Each row is a point on a landscape with many peaks, with its height.
A climber steps from a point to whichever of its 6 nearest points has the largest rise for the distance, and stops where none of them is higher. Distance is the straight distance between rows; heights are no part of it.
z291 height 51.0: 25  19  -4  -16  0  -29  5  0  19  28  0  7  -1
z817 height 68.2: 10  -31  -7  -6  -15  -14  -2  -35  43  -14  -7  -28  13
z706 height 45.9: 11  3  19  -18  26  -17  20  15  -7  13  -15  11  7
z362 height 56.3: -19  5  -18  18  -42  16  -24  15  4  -24  26  7  -16
z760 height 69.9: 23  -20  -1  11  -25  -9  -17  -23  24  -11  14  1  -3
z571 height 56.7: -11  22  -25  -1  5  44  -20  44  -25  19  26  9  30
z982 height 58.1: -2  -8  4  7  9  -6  9  -27  -16  -5  -25  -26  -19
z184 height 49.8: -3  -8  1  -17  14  -23  17  -8  15  -5  -38  -23  -7
z625 height 57.2: 32  -46  11  22  -23  4  -25  0  35  -15  3  5  10
z299 height 72.7: 3  -7  -11  20  -32  2  -19  -20  9  -19  13  -2  -23
z293 height 71.2: 6  -29  2  28  -41  6  -19  -11  15  -32  15  9  -13
z567 height 66.1: -16  20  -28  16  -22  26  -26  20  -15  -7  16  -2  -11
z587 height 61.0: -15  18  -26  10  -30  22  -25  21  -3  -7  24  -1  -12
z53 height 71.3: 1  -5  27  -22  27  -15  24  6  -7  -2  -22  3  4
z568 height 72.1: 4  -11  -9  21  -28  4  -18  -32  5  -15  4  -9  -29
z891 height 11.2: -4  -12  18  -21  22  -13  23  2  -5  -6  -30  -8  0
z456 height 69.8: 23  -45  8  17  -27  0  -21  -16  30  -24  8  1  -1
z591 height 32.6: -8  -10  40  -39  28  -5  20  14  5  -21  -5  19  10
z243 height 68.5: 1  -4  2  9  12  -3  12  -18  -21  2  -21  -13  -20
z585 height 53.2: -15  12  -13  12  16  33  -1  20  -29  17  24  13  29
z732 height 44.5: 8  2  25  -33  28  -18  22  28  8  9  -15  18  12
z360 height 47.4: -19  8  -6  13  15  34  0  11  -35  7  19  7  27
z242 height 49.4: -9  8  6  11  22  16  13  8  -31  12  14  15  16
z161 height 54.7: 11  18  -5  4  5  -6  0  3  -10  25  2  10  -6
z87 height 14.5: -20  -6  15  -28  20  -17  14  16  31  -9  -47  -5  4
z915 height 58.6: -22  25  -22  -1  -16  37  -28  43  -21  7  17  -7  9
z273 height 63.1: -11  6  -17  27  -10  15  -11  -18  -20  -5  -4  -14  -25
z959 height 68.8: 15  -5  -5  -15  -10  -23  -3  -25  29  4  -5  -18  1
z88 height 65.8: -17  -22  -6  25  -56  9  -13  15  6  -48  24  14  -5
z262 height 45.2: -3  -3  36  -41  26  -9  17  25  10  -6  -20  19  12
z718 height 19.9: -17  -3  7  18  25  26  14  -1  -43  3  16  3  20
z382 height 52.8: 2  3  -8  14  4  -2  2  -11  -23  10  -10  -6  -15
z329 height 57.5: -12  -8  -14  29  -7  18  -4  -25  -30  -14  -16  -22  -31
z203 height 26.0: -1  -13  12  -8  19  -14  22  -8  -9  0  -38  -16  -8
z685 height 67.9: 6  -16  -7  -8  -11  -18  3  -39  29  -13  -15  -30  -5
z388 height 58.5: 5  30  -23  12  -3  12  -17  20  -13  23  20  15  3
z93 height 26.1: 8  3  6  -12  14  -17  14  -10  -1  10  -25  -12  -4
z139 height 68.6: 24  -41  2  -1  -14  -10  -12  -22  43  -18  2  -14  13
z955 height 57.8: -8  13  -21  21  -8  17  -13  -2  -20  5  3  -2  -16
z211 height 28.3: -25  9  31  -5  20  15  26  -1  -25  4  41  14  19
z604 height 53.7: 33  -33  -1  -5  -16  -13  -12  -16  45  -5  7  -6  19
z378 height 47.2: 22  9  -8  -11  -8  -25  -6  -14  27  19  4  -2  0
z992 height 29.6: -27  6  21  4  20  25  25  -1  -33  3  37  11  26
z216 height 53.3: 25  -10  -4  10  -29  -6  -21  -12  28  -5  20  13  -4
z981 height 26.2: -6  0  16  -34  23  -24  13  18  23  5  -33  -1  14
z773 height 3.8: -5  -7  17  4  24  0  26  -6  -25  -1  -4  2  1
z883 height 60.2: 16  0  -8  5  -23  -15  -13  -23  16  2  12  2  -8
z241 height 64.6: 5  11  10  -1  23  -6  18  10  -23  18  4  15  5
z167 height 64.7: -10  0  42  -19  25  4  30  5  -16  -11  18  16  9
z507 height 63.9: -1  19  -22  17  -17  11  -19  -3  -5  1  10  3  -20
z790 height 61.3: -24  -10  -5  -20  -2  -22  15  -11  55  -12  -34  -40  9
z804 height 55.5: 24  26  -5  -11  8  -21  3  17  2  39  11  19  5
z477 height 69.0: -1  -9  -2  -26  0  -30  12  -12  41  1  -28  -27  7
z768 height 47.1: -10  11  -13  20  10  18  -7  6  -29  12  7  0  0
z575 height 39.2: 9  6  12  -34  14  -29  14  14  22  15  -24  4  8
z525 height 58.0: 13  32  -20  6  3  1  -11  15  -10  29  15  18  3
z131 height 70.1: 7  2  -13  13  -17  -4  -8  -24  -2  2  -8  -7  -23
z52 height 49.7: 2  8  39  -26  26  -7  21  15  -9  6  14  24  13
z145 height 60.3: -14  22  -30  16  -8  30  -21  31  -20  7  16  2  1
z776 height 45.1: -9  -3  -1  25  14  16  7  -11  -33  -2  -12  -10  -10
z905 height 30.5: 4  -2  7  -2  18  -10  15  -8  -17  7  -17  -9  -5
z562 height 59.8: -5  27  -27  15  -13  18  -23  13  -12  12  17  6  -5
z231 height 64.5: -7  -4  32  -44  31  -6  15  24  21  -18  -34  15  13
z165 height 45.3: -24  6  -21  23  -42  21  -23  1  -6  -29  13  -6  -23
z781 height 54.8: 23  22  -13  1  -4  -17  -8  -1  10  28  13  14  -2

Two climbers start at each pair of points below. Name the first point that both come to, or write none.
z52 / z87: z53
z211 / z262: z53
z360 / z525: z567
z216 / z625: z299

Where does a climber stop that starts at each point below?
z718: z241
z571: z567
z456: z299
z88: z299
z883: z299
z507: z299
